Points on a hilly landscape, in no order, each with its height.
From any point a ball rolls to the lowest of the 2 points nearest to it. It stops when none of these is lower. Distance is the straight distance between rows; heights are no part of it.
z_969: [ -5.2  24.4  22.5  -3.8  27.7  24.7  40.6   0.8 -37.8 -27.1 -10.0  36.0
  11.0 -18.5  41.0  21.3  29.0   6.1  12.7   9.5  13.9  20.9  15.7  13.4
   3.9  27.4]  (h 3.61)
z_887: [-11.7  -6.9  10.0  -1.1 -20.0 -43.3   2.6 -21.9  22.9  22.1 -26.7  -3.8
   4.3 -26.6 -17.4  21.6  14.9 -38.3  15.9  27.3   5.0   5.7  10.3 -46.2
  24.9  10.5]  (h 2.43)
z_189: [ 13.3 -12.4  15.2   0.8 -45.4 -24.6 -21.1  -5.7  17.4  67.9 -38.1 -24.4
  13.0 -22.6  26.8   2.5  -0.7 -32.1 -59.5   5.5 -14.2   2.5  -4.3 -25.6
  -5.6 -10.9]  (h 4.80)
z_133: [  3.3  -0.2   1.5  15.8 -26.5  -9.1 -10.6   7.6 -13.9 -13.3  -3.5 -16.6
 -10.1  -6.8   0.7  -3.1 -11.5   3.3   5.9  -1.9 -11.7  -2.8   9.4  11.5
 -28.9 -11.5]  (h 5.03)
z_464: [-12.5  15.1   6.8  -6.3 -20.9  34.1 -21.1 -21.7  29.9 -20.6 -26.3 -32.6
   5.7 -37.2  48.7   7.6   5.3 -24.6   1.5 -12.1   6.2  39.5  19.7  20.4
   7.2 -12.4]  (h 2.16)
z_588: [ 16.5   2.3  20.9   9.6   6.5 -26.0  18.1   4.1  34.2   5.7   3.2   2.7
  25.7  -7.4   3.7  -3.7 -20.8 -17.4 -22.6   1.5 -13.9  -3.0  -9.3 -40.8
 -22.0   4.0]  (h 2.08)
z_556: [ 23.1 -20.2  41.0   6.3 -28.8 -10.8 -23.0  25.4  11.8  33.8   8.5  21.4
 -34.1 -31.8 -26.7  15.0 -17.7  -6.8 -40.2  29.5 -10.5 -30.8   4.7 -27.1
  10.7 -10.1]  (h 4.52)
z_221: [ 19.9  -9.8 -27.3  -4.2 -15.2  -7.3 -44.6 -10.4  -2.9 -11.5  27.2 -28.6
 -24.1 -15.2  34.9 -21.8 -23.6  20.2  -7.9 -20.5  24.3   4.0   7.3  27.6
  22.3  -1.9]  (h 1.90)
z_301: [-11.2   5.3  28.8 -45.8   5.8  27.6  -1.2   8.1 -19.9  10.8   9.4  11.7
 -14.0  15.5 -17.9  -8.7  19.7  33.8  18.6  -4.3  24.3  -7.1 -15.9  12.3
 -32.3  10.1]  (h 5.23)
z_177: [ 11.4  -8.5  -9.3   8.9 -12.1  -9.3 -15.0 -17.5  27.5  17.1   8.9  20.4
   7.0   6.4 -19.8 -20.0  26.4 -47.8 -13.3  18.4  -1.3  11.8 -31.5 -21.9
  33.4  -2.2]  (h 3.38)
z_448: [ 26.3 -15.6 -13.7   2.0 -24.7  22.0  13.4   9.0 -36.1  -7.5  -9.4  34.6
   1.7   2.1  -8.6 -12.2  -8.2 -31.2 -25.5 -12.2   5.6 -19.7  -5.6  -8.7
  -4.0 -34.2]  (h 1.93)
z_220: [-12.1 -35.3  20.5  11.0  22.0 -33.3  12.5   8.9  23.2   8.4 -11.1  10.6
 -30.1  27.3 -14.1  24.3  21.0  -4.0   7.4  11.9  29.9  -3.9 -19.3  -8.5
  23.0  27.8]  (h 6.19)
z_217: [ -4.4   1.5 -36.7   5.5  34.9  29.4 -12.1 -11.9 -17.9 -34.2  -7.9   4.5
  -9.8  -4.6  12.1 -16.0   9.9   0.4  11.6 -15.3   5.9  10.5  -5.1  15.1
  -9.6 -25.8]  (h 3.10)
z_928: [-19.4  34.3  -6.8  -4.0  54.9 -13.9  27.4 -11.2 -32.8  -5.6  34.3   8.3
   2.8   9.3   4.4 -15.1  23.1  16.7  11.2  -5.9   1.7 -31.6  -0.8  33.2
 -53.8   5.5]  (h 4.12)
z_995: [ -6.8  11.1 -19.3 -11.1  15.1 -38.3  -9.8 -10.6  36.5  14.7 -37.1 -47.2
  16.5  16.6  39.7 -17.3 -22.8   1.3  -4.9 -16.7 -13.6  16.5  15.5 -15.9
   9.6  -2.9]  (h 5.57)
z_290: [ 19.8  11.2  32.6 -22.9  18.5  17.7  52.4 -14.7 -29.4   4.1  -4.1   8.6
  26.4  22.3   3.5 -20.7  41.0   4.8   8.6   1.8  19.5  11.8   3.9   8.7
  -7.8  18.5]  (h 4.70)
z_187: [ 16.7  -4.1  -8.7  29.6  16.3   1.1  -3.7  21.9  17.5 -15.2  -8.5  -3.6
 -12.3  10.8  37.8 -16.6 -19.8 -11.2 -26.9  -2.0  16.3  -6.5 -16.2   6.7
   4.1   1.0]  (h 2.18)
z_363: [ 24.2 -19.9  28.9   3.6  -2.8  -5.3   8.4   6.7  28.4  13.2  -3.4  10.0
 -11.6 -32.2 -26.1  21.2  -2.7  24.0 -17.1  12.4   2.6  -7.4  -3.8 -12.9
  -0.5 -29.4]  (h 4.31)
z_661: [-26.5  -5.3   2.9  -5.3  35.6   0.4  11.5  -6.9 -17.4 -49.3  29.0 -15.8
 -11.7  19.4  -2.3 -15.2  38.2  45.8  11.5  14.2  11.8  13.0 -10.3  16.0
 -47.8   9.7]  (h 4.11)
z_282: [ 12.2 -25.7 -14.3   5.7 -35.7 -31.0 -11.3 -20.1  43.5  21.9  -8.5 -32.9
  23.7 -32.8   6.3  -3.2 -32.1   7.4 -21.0  15.4 -14.8  -3.6  36.9   1.9
   6.6 -31.4]  (h 5.31)
z_571: [-14.8 -17.6  -3.3   4.8  -4.5  -1.3  14.5   2.9 -32.0   6.3  -8.7  43.8
   9.3  12.5 -26.1  52.0  -8.0  28.9   9.0  13.3 -11.3  -6.1 -16.4  20.7
  19.1  17.9]  (h 2.28)
z_155: [ -6.0  -3.8  24.1  14.1   1.8   6.2   6.3  35.2   2.2   0.6  18.9   5.5
 -29.6  56.8 -42.0  -9.8  18.0  28.5  -1.3  27.7 -21.9 -16.5 -22.2  -0.4
 -23.7  14.1]  (h 4.77)
z_582: [ -2.8  14.4 -22.9  -4.0  31.1  13.5  11.8 -11.8 -24.4 -18.9   8.4   1.1
   9.7   8.5 -13.6 -17.5  32.2   0.9   0.8   4.1  12.8   7.5  -6.6   2.5
 -57.7   4.5]  (h 3.60)
z_380: [-10.3 -17.9 -27.7 -27.5   4.3  18.1 -20.8  21.8 -26.8  31.2   6.9  28.3
 -11.4  31.0 -35.7   7.6  -6.6  59.2 -10.1  27.2   3.0 -19.4  -1.7  23.3
 -29.9  -3.9]  (h 3.06)
z_484: [-18.8  18.5  20.4 -21.4   7.0  17.8  32.2 -10.0   0.4  -6.0 -20.9 -17.5
  61.6   8.8  22.5   1.4  42.2 -32.8  21.0  -2.5   7.1  18.3  24.6 -30.4
   6.6 -11.8]  (h 0.69)
z_686: [  2.1  -2.2  17.3  18.5 -17.5  27.3 -17.0   7.1  -2.8 -10.5  42.3 -12.3
 -20.8  17.9 -30.7  -1.7 -31.6   4.1  -5.0  25.5 -19.9   6.6 -28.6 -13.5
  13.8  -3.0]  (h 3.64)
z_838: [  2.0 -17.5 -44.6 -36.4  24.7 -16.7   3.6  15.3 -38.7 -16.7  10.8  14.6
  21.6  -3.3   7.9   2.0  -2.6   9.3  13.2   4.1   1.9   7.8  10.8  -8.9
 -12.3  11.6]  (h 2.01)
z_907: [  7.4  -9.8 -30.5  25.0  -2.7  -9.9  -1.4 -19.4  39.7  42.0 -24.2 -32.9
 -12.1 -27.4  10.8  23.9 -30.4  -3.6 -16.2 -18.8  11.8 -13.9  -4.6 -11.4
 -18.8 -33.6]  (h 2.61)
z_202: [-28.0 -47.3   4.9   2.4   5.2 -15.1   6.4  25.8  17.3  28.1 -25.1  22.4
 -18.5  23.5 -54.6  14.2  27.1 -13.2   6.8  40.4   8.6   1.7 -35.0 -14.2
  15.6  16.5]  (h 6.31)
z_242: [ 19.1 -27.7  18.0   6.5 -19.1  -2.2 -22.8   1.2 -11.0  30.5   1.9  33.9
  -8.4  15.7 -20.2   5.0   4.2 -21.9 -14.1 -11.0   1.9 -14.3  -2.9  11.4
 -24.8 -30.7]  (h 1.59)
z_578: [ 19.8  27.7  19.4  -0.5  12.4  -4.6  24.2  15.5  16.0 -15.0  16.6 -19.1
  31.9 -13.1  14.7  -4.2   6.6 -35.0   8.6   1.1  -9.2   2.1  18.9  -9.1
  27.9   8.6]  (h 3.00)
z_814: [ 11.1  29.7   2.9  -2.6 -19.9 -18.9 -34.2   2.5  -3.5   6.6 -21.8   4.6
  -8.8 -12.2  -1.9  -4.3   8.0 -52.5   9.2  -8.6 -27.3  19.6   8.2 -18.0
  31.1  11.0]  (h 3.98)
z_435: [-27.1  24.1 -22.3 -17.4 -19.3  -4.8   5.8  12.6   3.8 -44.7 -14.6  -2.1
 -11.5 -26.3  22.3  14.0  -9.8 -14.6  33.8 -17.7 -11.3   2.8  20.1  28.0
  11.2  -3.1]  (h 4.32)
z_298: [ -8.1  24.8   1.7 -28.7 -12.7  44.1   2.4   4.2 -22.4  -3.8  13.8   7.8
 -37.0 -10.9   1.1  13.1 -13.0  26.0  17.9  -1.1  -3.4   9.1 -13.5  14.8
 -37.1   1.4]  (h 5.11)
z_605: [  4.7 -19.6  12.1 -15.1 -43.1  18.2  -7.3 -11.3   3.8  32.7 -12.7 -10.3
  18.0  -5.3  23.5  11.2 -26.1   3.1 -16.2   4.0   1.3   6.9  -6.9  -3.5
  -2.2 -20.9]  (h 5.01)
z_961: [ -9.0 -15.6 -17.2  14.9  -5.1   9.2  -8.7 -19.9  39.4  13.2   8.4  -6.2
 -27.1   0.2  -3.7  18.2 -17.0   5.4   2.6 -13.9  22.7 -20.2 -22.5  -2.7
  -6.4 -22.1]  (h 2.20)
z_79: [ 19.8   7.1  21.7  21.0   6.5   4.7 -12.9 -10.2  46.9   4.3 -17.5  -0.2
  27.7 -10.2  -1.6 -19.9 -20.4 -40.4 -16.6 -48.2 -11.5  12.3 -21.6 -17.6
  -5.3  -4.6]  (h 1.58)
z_768: [-19.9 -25.0  29.1 -13.7  24.5 -10.1   6.0  24.5  -1.9  22.2  11.0  40.9
   5.3  25.3 -52.5  33.7  20.6  21.8  -5.3  28.3   3.7   2.1 -32.5 -11.6
  -2.7  41.4]  (h 6.46)
z_103: [ 35.8 -10.3 -11.0   0.9  10.9  20.6  23.3  -6.6  16.1   0.4 -19.3  14.4
   8.0 -33.3 -25.0  -2.7   5.1   7.3  -2.3  -1.3  -0.9  12.6  16.0  11.9
  15.2 -30.0]  (h 4.06)
z_481: [ -3.4  23.1 -17.5  -0.3   5.2   0.1   4.6   9.0 -27.7 -54.2   9.2 -39.9
   4.6  25.2  40.4  13.4   0.5  -4.0   4.7 -15.4  13.2   1.2 -30.8  18.9
   9.0  -3.1]  (h 5.32)
z_3: [ 12.7  14.7  26.2 -24.3  28.8  29.3  24.1 -22.0 -46.7  -1.7  -0.1  10.5
 -10.4   3.7 -12.4  -0.5  24.0  37.4  11.4   8.3  40.8  -9.0  13.3  20.1
 -16.5  47.5]  (h 4.95)
z_834: [ 24.2   4.1  -9.8  33.5 -29.0  -5.9 -37.2 -15.7  19.5  10.9 -10.1   5.1
  -5.2 -13.3  10.8  -7.4   4.3 -43.2  -4.3   1.0  13.6  14.9  -0.6 -26.5
  49.7   0.0]  (h 3.67)
z_431: [-34.0 -17.8 -13.2 -12.5 -14.0  -5.2 -22.0  34.7  12.0   0.4   4.4   0.2
 -29.5  43.3  -5.3   2.0   0.8  37.9  -0.8  11.9  -9.8  -3.3 -34.5  -2.9
 -20.5  14.3]  (h 5.04)
z_250: [  4.5 -13.8 -16.4   0.7 -43.8  10.5 -24.2 -31.0  18.3  18.0   2.6 -19.1
   4.4 -34.2   6.1   5.5 -28.6  12.8  -5.4  -0.2  -9.6  22.0   6.3  26.5
  17.5 -33.2]  (h 5.15)
z_741: [ 13.3  40.8  -4.9  20.5  -8.2 -23.5 -14.9  12.1   4.9  -9.6 -38.2  -6.1
  37.5 -13.8  13.2  15.0  27.2 -45.3   6.5 -22.2 -12.3   3.6  26.7 -14.1
   0.1  24.5]  (h 4.28)
z_920: [ -7.6 -32.3 -27.7  24.3  -9.6 -22.0 -11.7 -19.9  31.1  16.3  14.1 -40.0
  -5.1   5.6   9.0 -14.5 -17.2 -17.5 -16.6   6.6  -6.5 -10.6  14.6 -49.8
   8.3 -18.3]  (h 2.50)
z_321: [  3.5   2.5  -3.8   1.2  13.7   5.0  -9.6  -7.4 -31.2  29.8   1.7  50.7
   3.8   6.9 -35.2  22.7  21.0  -6.8  -8.5  -6.8  -7.2 -12.0   9.4  29.0
 -48.2  -6.7]  (h 0.54)
z_81: [  0.6  57.7  25.8  -4.5  28.0  20.7  40.0 -19.6 -61.6   8.4   5.6   8.8
  24.4  21.7   1.2 -23.9  46.9 -25.8   5.5  -3.7   7.0  -6.1  23.6   7.5
  -0.4  34.4]  (h 4.40)
z_354: [  5.0   1.7 -27.9  11.9 -19.5 -15.5  -7.1 -25.3  58.1  28.6 -38.6 -32.5
  22.0  -8.4  15.3 -28.0 -17.1  22.4 -19.9  -9.0 -24.7   8.4  11.3 -12.1
   4.3 -13.7]  (h 5.44)
z_547: [ 11.4 -15.3 -39.2 -17.8  15.8 -30.7 -28.0  13.6 -19.3 -30.1   4.2 -12.2
 -19.3   8.0  11.6 -16.1 -18.5  12.1   2.7 -17.4   3.4   0.1  20.9  -1.8
  17.9  -0.5]  (h 0.65)
z_174: [-24.2  37.7   3.0  -6.2 -22.0  23.2  -9.8  -0.7  -6.4  -1.4   1.2  -3.6
 -26.1  -0.2  11.7  21.8 -17.0  18.3   6.4  16.5   4.5  21.3 -13.4  -6.4
  24.5   2.6]  (h 4.83)
z_757: [  3.9 -42.5   3.2  14.1  -7.0 -23.1 -16.0  -9.8 -17.1  30.5  -6.5 -18.7
   6.2  25.7 -47.1  27.7  24.6  12.9   2.3  23.0  18.9 -30.0  -8.8  -2.9
 -14.1   0.2]  (h 5.38)
z_237: [-14.8  -9.2  15.2   6.2  23.8 -21.9  -3.6 -26.4  29.5 -11.4  19.4  -0.3
  -4.6  17.2 -13.6  11.1  24.7 -24.8  22.8   3.7  13.3  23.5   0.1   3.1
  21.0  27.5]  (h 6.01)
z_278: [-31.7 -11.9 -16.9   0.5  22.2  -5.5  -7.8  17.1 -12.0 -27.0  22.8  16.5
 -30.3  19.8 -10.1  10.1 -17.1  40.6  17.3   3.7 -18.5   0.7 -11.8  16.0
 -20.1   5.2]  (h 5.30)
z_461: [  4.2   3.6   2.1 -10.3  13.9  -1.6  30.6  -2.8 -34.8  -4.2  -8.7  38.2
  17.7   3.4 -11.0  12.2   4.6 -41.9  -6.0 -20.6   5.8   0.4  -0.4  -1.8
   3.5 -13.8]  (h 1.46)
z_385: [  8.6 -28.3  33.1  14.5   6.7   6.9 -24.4  -0.1 -11.0  24.3   5.0   9.5
 -27.1  27.3 -60.2  18.9   2.0   3.7   5.0  39.6  29.2 -30.3 -15.1 -20.2
  -7.1 -16.0]  (h 5.20)
z_533: [ 12.8  41.9  -9.0  -5.6  -5.5  -9.5   3.0 -26.1  -5.0   0.1  18.2 -25.8
  25.8  -3.1   1.5 -10.2  -3.9   0.4   9.9  -5.9 -23.5  -8.9   9.5   8.6
 -16.9 -25.3]  (h 5.24)
z_379: [  4.7  -6.9  25.8  19.8  -1.8 -24.9  12.0  -0.2 -27.8  -6.4 -18.7 -19.7
  -9.1  23.5 -14.0  21.8  20.3   3.5   9.3  11.9   8.8 -18.5   9.2  15.2
 -10.0  10.2]  (h 5.21)
z_333: [ -1.9  20.2  17.4  22.1   7.1  -9.0  32.6  31.7 -25.9 -20.1   0.7   7.2
  -3.3  30.8  29.7   3.3  19.5 -19.8   5.0  -5.9  -2.6   9.6   0.3  -4.2
  12.0  47.3]  (h 4.29)
z_325: [ 20.3  -5.2 -49.1   7.1  10.8   2.1  37.6   6.6  -3.1 -22.5 -22.9  -1.3
  28.1 -17.0 -10.1 -13.5  26.1  17.3  -9.0  -0.7  -5.3   1.3   6.8  31.2
  11.3  -3.9]  (h 3.77)
z_165: [-16.6 -10.4  10.3  -5.0 -27.0  -0.7   5.4 -12.4  29.6  13.3   5.6  -8.1
   9.1 -13.5  -7.8  -3.3  15.2 -28.7  20.1  11.2 -16.3  33.0 -18.6 -31.2
  49.0   4.0]  (h 2.98)
z_729: [ -8.2  12.3  23.1  18.2  -2.0  21.0  25.2  30.7 -18.7  -8.8   8.2  11.5
 -16.1  33.3  12.4  18.8  12.8  17.4  -5.9   4.9 -20.4   3.5 -13.1  -4.0
 -29.4  29.6]  (h 4.53)
z_562: [ 10.1   2.2 -35.9 -19.8  11.0   0.9  27.5  13.2 -35.5   2.3  -8.2   6.7
  17.4  21.1 -19.9  28.4 -20.2  22.2  -0.5   3.2  -3.1   3.7 -14.1   6.1
   9.0   4.4]  (h 2.77)
z_82: [ -5.5 -22.2  21.6  14.3  -8.2 -13.1 -14.7  20.3  29.8  12.3  26.2   9.9
 -14.3   2.0 -40.0  -4.6 -40.6 -18.5   1.3  -1.0 -28.7 -10.4 -25.4 -14.3
  10.7  -0.1]  (h 4.01)
z_262: [  9.4   6.9 -16.4  22.5 -12.8   0.7 -10.1 -23.5  24.8   2.9 -11.8 -32.2
   2.5 -10.4  34.5 -13.3   6.4 -12.8   2.9  -6.9  22.4 -26.1  32.7 -43.9
   0.7 -34.0]  (h 2.99)
z_194: [ -7.8 -14.0  46.5  -3.6  -1.7 -23.1   1.6  26.6  33.3  39.2   2.0  37.6
   6.4  -1.9 -46.9  17.9   7.3  20.6  -6.6  18.2   3.0 -22.3 -52.6  -7.8
  20.4  10.8]  (h 6.58)
z_164: [ -9.5  21.1 -19.6 -11.3 -28.8   7.6   4.3 -21.0  13.7  -7.9  -4.9   5.6
  -9.4 -13.5  27.8  13.1  -6.6  -6.9  21.0 -19.9   1.1  13.1   6.5 -15.4
  24.9 -17.8]  (h 4.58)
z_698: [-13.4 -12.5  19.9 -20.6  -8.3 -13.2  13.5 -23.6  -0.8   8.2 -29.2 -15.4
  42.2 -16.3  -0.8  27.0  30.5 -28.2  16.4  -6.2  21.9  20.7  26.2 -38.8
  13.8  13.0]  (h 1.75)
z_211: [ 21.1 -12.4  28.8  11.7 -33.7 -14.7 -18.8  21.1 -17.9  35.9 -10.6  -2.0
 -10.1  -5.0  15.4   5.7   4.9 -25.3 -59.6  18.0 -18.3 -21.7   5.5 -29.1
   9.7 -14.5]  (h 4.69)
z_259: [  3.2  11.9  -4.5  34.0  -3.4   0.2  -3.8 -21.8  49.5  33.0 -26.6 -31.6
   8.5 -22.1  23.3  21.8 -14.6 -27.6 -11.3  -5.3  22.4   2.1  12.6 -59.2
  -8.2 -17.0]  (h 2.91)
z_13: [  1.6  -2.8  12.8   1.5 -20.8  32.1 -16.0   1.1  16.7 -23.9 -24.7 -35.0
   0.9 -12.5  30.6 -12.6 -25.6 -10.9 -16.9 -28.8   8.9  44.0 -16.9  29.5
 -12.0  -4.0]  (h 1.60)
z_879: [ -7.9 -29.7  22.3  -4.3  -2.7  16.2  12.0   7.2  -6.5  -2.8  19.4  -5.2
  10.3  -1.1 -28.3 -22.9 -18.0  17.4  12.2  27.8 -27.9  21.0  -9.6   8.7
   1.1  -6.2]  (h 3.15)
z_122: [  1.6  13.8 -21.6  -9.6 -18.6  13.1 -32.7 -27.7  10.4 -42.0   8.4 -65.6
  -0.1 -30.5  35.2 -40.3 -17.2  24.3  23.8  -7.5  13.8  10.4   0.2  25.5
  25.1  -8.8]  (h 2.74)
z_327: [ 11.0  37.3   0.9 -19.7  23.2   5.1  43.8  20.5 -14.3 -17.8  19.0   1.6
   1.3 -19.6 -15.8 -14.5  18.2 -21.0   9.7   6.1  -9.9   4.0  -8.9  19.5
  21.1  27.5]  (h 3.50)
z_366: [  7.2  18.4   9.5   8.4  -3.0 -25.9  25.2   8.9  36.8   4.3  -5.3 -19.6
  54.0   3.3  35.7 -18.9 -13.2 -36.0 -17.1  -0.3 -10.6  -4.0   3.8 -38.6
  37.3  -1.5]  (h 2.53)
z_622: [ -5.2  -5.7  -6.4  12.8 -37.9  -4.7  -8.9  25.9   8.7  10.7  18.4  -3.3
 -11.6   7.9  -5.7 -18.9 -30.6  24.9 -20.8 -11.7 -27.3 -30.8  -6.6  28.9
 -36.6 -16.9]  (h 4.86)
z_980: [-20.0 -35.3 -42.5  -8.4 -14.8 -29.7 -23.4   5.2  -5.6  -8.6   1.5 -34.0
  -5.5   8.3  17.2  -7.2 -23.2  13.3  -9.1 -15.6  11.0 -14.1  28.9 -33.8
  -6.5  -8.2]  (h 1.81)
z_564: [  4.5  61.3   7.2 -24.8  25.0  29.8  31.5  13.3 -44.6  -7.5  -4.1  20.7
  -1.7  -8.4  14.2 -23.5  27.6 -28.2  32.2  -4.7  -9.8  -2.1  25.4   1.8
   0.9  11.1]  (h 3.99)
z_873: [ 12.9 -16.5 -20.6  12.3 -18.0   8.3 -32.8  31.2  30.8  21.6  53.3 -14.9
 -36.9   6.9 -19.3 -16.5 -37.2  22.5 -29.4   6.9 -25.1 -29.5   0.6  17.5
  -2.8 -14.6]  (h 4.62)
z_439: [ -8.9  49.8   4.5 -27.3  21.4  32.2  13.1 -18.9 -26.5 -20.0  11.7  -4.8
  35.8 -25.9  40.7   7.5  35.9  18.3  27.6   7.9  -5.5  21.4  21.8   6.1
 -11.2  12.0]  (h 2.92)
z_16: [-10.3 -15.9 -10.6  24.1 -23.2   6.9 -36.2   9.8  40.7  26.9  20.9   7.4
 -52.2 -28.1 -30.4 -14.9 -47.1  -8.0 -12.2  -9.4 -17.3 -13.1  -6.8  -2.9
   4.2   0.8]  (h 4.30)
z_553: [-15.3  29.0  16.1 -21.8  16.6  33.6  41.7 -14.9 -26.6 -12.9   5.5 -12.4
  69.1 -24.5  33.7 -11.4  54.3 -21.3  13.7  -3.0  12.6   9.1  33.6  -2.6
  -3.6  30.6]  (h 1.92)
z_471: [ 13.7   6.2 -15.2  -5.3   1.0 -12.3  -4.9 -40.5  18.3 -14.6  35.0 -36.6
  34.4   4.0   4.5 -28.0 -15.3   7.9  24.8  10.6  -8.3   2.0  21.1  -8.2
  23.9 -22.6]  (h 5.50)
z_401: [ 19.9  13.3 -27.0   1.4  21.2  23.8  17.5 -29.7 -10.3 -42.4 -17.6   3.4
  34.7  -0.2  22.8 -20.4  20.4  -7.5   2.4 -16.7   9.1   9.4  -6.6  33.6
  17.9  -9.2]  (h 3.48)
z_323: [ -0.5  13.0 -22.6  -8.3  -1.6  15.4 -37.8 -19.1  13.9  -3.7 -11.1 -27.0
  -2.9   2.8  76.8 -15.7  -7.4 -26.2  -8.9 -22.5   7.3  19.6   4.0   1.3
  18.7  -5.5]  (h 2.71)
z_805: [ -1.3  18.6 -30.4  -7.9  19.6   8.8 -16.1   0.8 -16.4  24.1   9.5  40.8
 -20.5   4.2 -45.9  29.9   1.0  46.1  12.3  -1.3 -23.9 -33.9   8.2  38.2
 -33.8  -6.9]  (h 2.06)
z_33: [-13.5  17.2  -2.7   2.7  18.7 -12.4  14.4   7.3 -27.2 -45.9 -24.5  23.2
   4.3  -8.8  23.5  -0.5  10.2  -7.0  20.5 -18.9   5.2  12.2  20.1  24.3
   3.6  31.6]  (h 3.97)
z_750: [-37.0  14.8  -3.5 -29.5  42.6   1.9  27.9  10.6 -61.6  -5.5  49.1  10.9
  -4.6  14.7 -15.2  -6.9  25.7  67.1  21.5   7.4  19.2 -33.0   0.8  29.6
 -51.3  21.1]  (h 4.74)
z_853: [  0.0 -26.4   5.3  -1.2   0.8  20.7 -13.0  -1.5 -29.7  -4.1 -21.2  32.4
 -17.2 -11.0  -2.2  24.4  -2.8  44.4  31.3  14.1  -4.3  16.4   6.8  38.7
  12.1  13.6]  (h 1.28)
z_694: [  1.5 -16.1 -14.0  13.1   3.1 -16.6   9.6   9.5  25.9  -2.0   8.3  27.3
 -14.3  23.2  15.4   0.9 -25.9  18.9  -7.3 -21.9  30.4 -21.0 -23.7 -13.9
   5.0  -2.2]  (h 1.68)
z_660: [  9.7 -18.1   5.0   4.3   6.9 -20.8  13.0  17.4  -1.0  -8.9  12.3  50.9
  -0.5   6.3  -9.3 -26.8   9.9  -1.7  -5.8  -3.1 -17.0 -19.3  30.7  16.7
   7.6 -10.6]  (h 1.55)
z_118: [-25.4   5.1   5.8 -14.6  43.0 -24.5  14.2  20.7 -34.6 -12.1  39.5   8.5
 -17.0   0.5 -27.0  17.8 -10.9  49.5   8.6 -10.6   6.4 -12.7   1.2   6.6
 -28.0  36.9]  (h 5.28)
z_950: [ 18.3  -4.4  -1.8 -23.3 -19.7  -2.7  -6.0 -19.2  10.3  42.6 -43.8 -29.5
  21.7 -11.2   1.0  16.6  -4.7 -26.4 -22.2 -12.1  -4.4  24.8 -22.9 -10.5
  -5.6 -13.1]  (h 4.91)
z_414: [  1.4 -23.7  25.9   1.5   6.7  -3.4  -7.6 -15.5  16.0   3.9  23.7  13.6
  -6.5   6.4 -21.4 -14.6 -15.8   8.4   6.8   2.0 -15.2   7.3  22.2  39.4
   7.7 -12.8]  (h 2.48)
z_167: [  9.9 -16.4  12.4   9.5  21.9   3.9 -21.1  12.8  -7.4 -13.6 -40.4  20.9
 -31.5  -5.5  -0.2  19.4 -27.6  17.2  -0.6   0.0   7.2  26.3  21.4  23.0
   4.8  22.1]  (h 2.17)
z_227: [  0.2 -14.6 -24.8  34.2  17.8  17.6  -7.6  13.6   7.3 -54.8  -9.6   4.2
 -26.3  -6.9  19.7 -16.7 -36.3  16.1  -8.9 -18.4  -1.7  -6.4  10.8  13.2
  -4.6 -19.0]  (h 2.60)
z_535: [ -6.6 -12.1  12.5  -4.9  12.9 -12.5  42.6  18.6 -28.2  16.9   8.1  68.2
  -6.2  -1.6 -20.6  -6.3  21.9 -15.8  -1.5   3.4   6.4 -20.3   7.9   7.9
  -6.9  18.3]  (h 0.52)
z_445: [ 20.8  11.4  25.9 -17.9 -17.0  14.4 -25.6  -9.8  28.1  -3.4 -30.0 -25.7
  21.2 -31.7  29.4 -13.5 -47.2 -33.0 -28.6 -36.7  11.6  25.5 -32.0  -9.0
  16.7  -8.4]  (h 1.05)
z_421: [-13.0 -28.8  19.1  18.2  -9.4   6.6 -24.4  37.6  17.2  16.8  26.1  32.8
 -34.3  32.8 -58.8  -2.7   2.7   3.6   1.8  19.4   0.5 -41.6 -20.1 -16.0
 -24.1 -20.4]  (h 5.00)
z_65: [ -0.7   2.0  -5.7   6.9  22.4  -1.5  -7.5 -33.1  22.5 -36.3  37.5 -22.9
  -8.9  -7.9  -5.4 -24.4  15.4 -10.7  12.3   1.1  11.7   7.9   7.2 -19.1
   7.7  -0.7]  (h 5.76)
z_895: [-17.2  34.6 -14.1   7.8 -28.5  11.0  -8.1  11.5 -21.6 -32.0   9.1 -20.1
 -17.5  16.2  53.8   2.4 -26.8  20.9  10.2  -7.4 -21.1   7.4  -4.1  18.1
  32.6   3.2]  (h 5.10)

Where does a ball stop that starts at each point below?
z_895: z_484
z_814: z_484
z_768: z_535
z_301: z_445
z_298: z_484
z_622: z_535
z_729: z_484
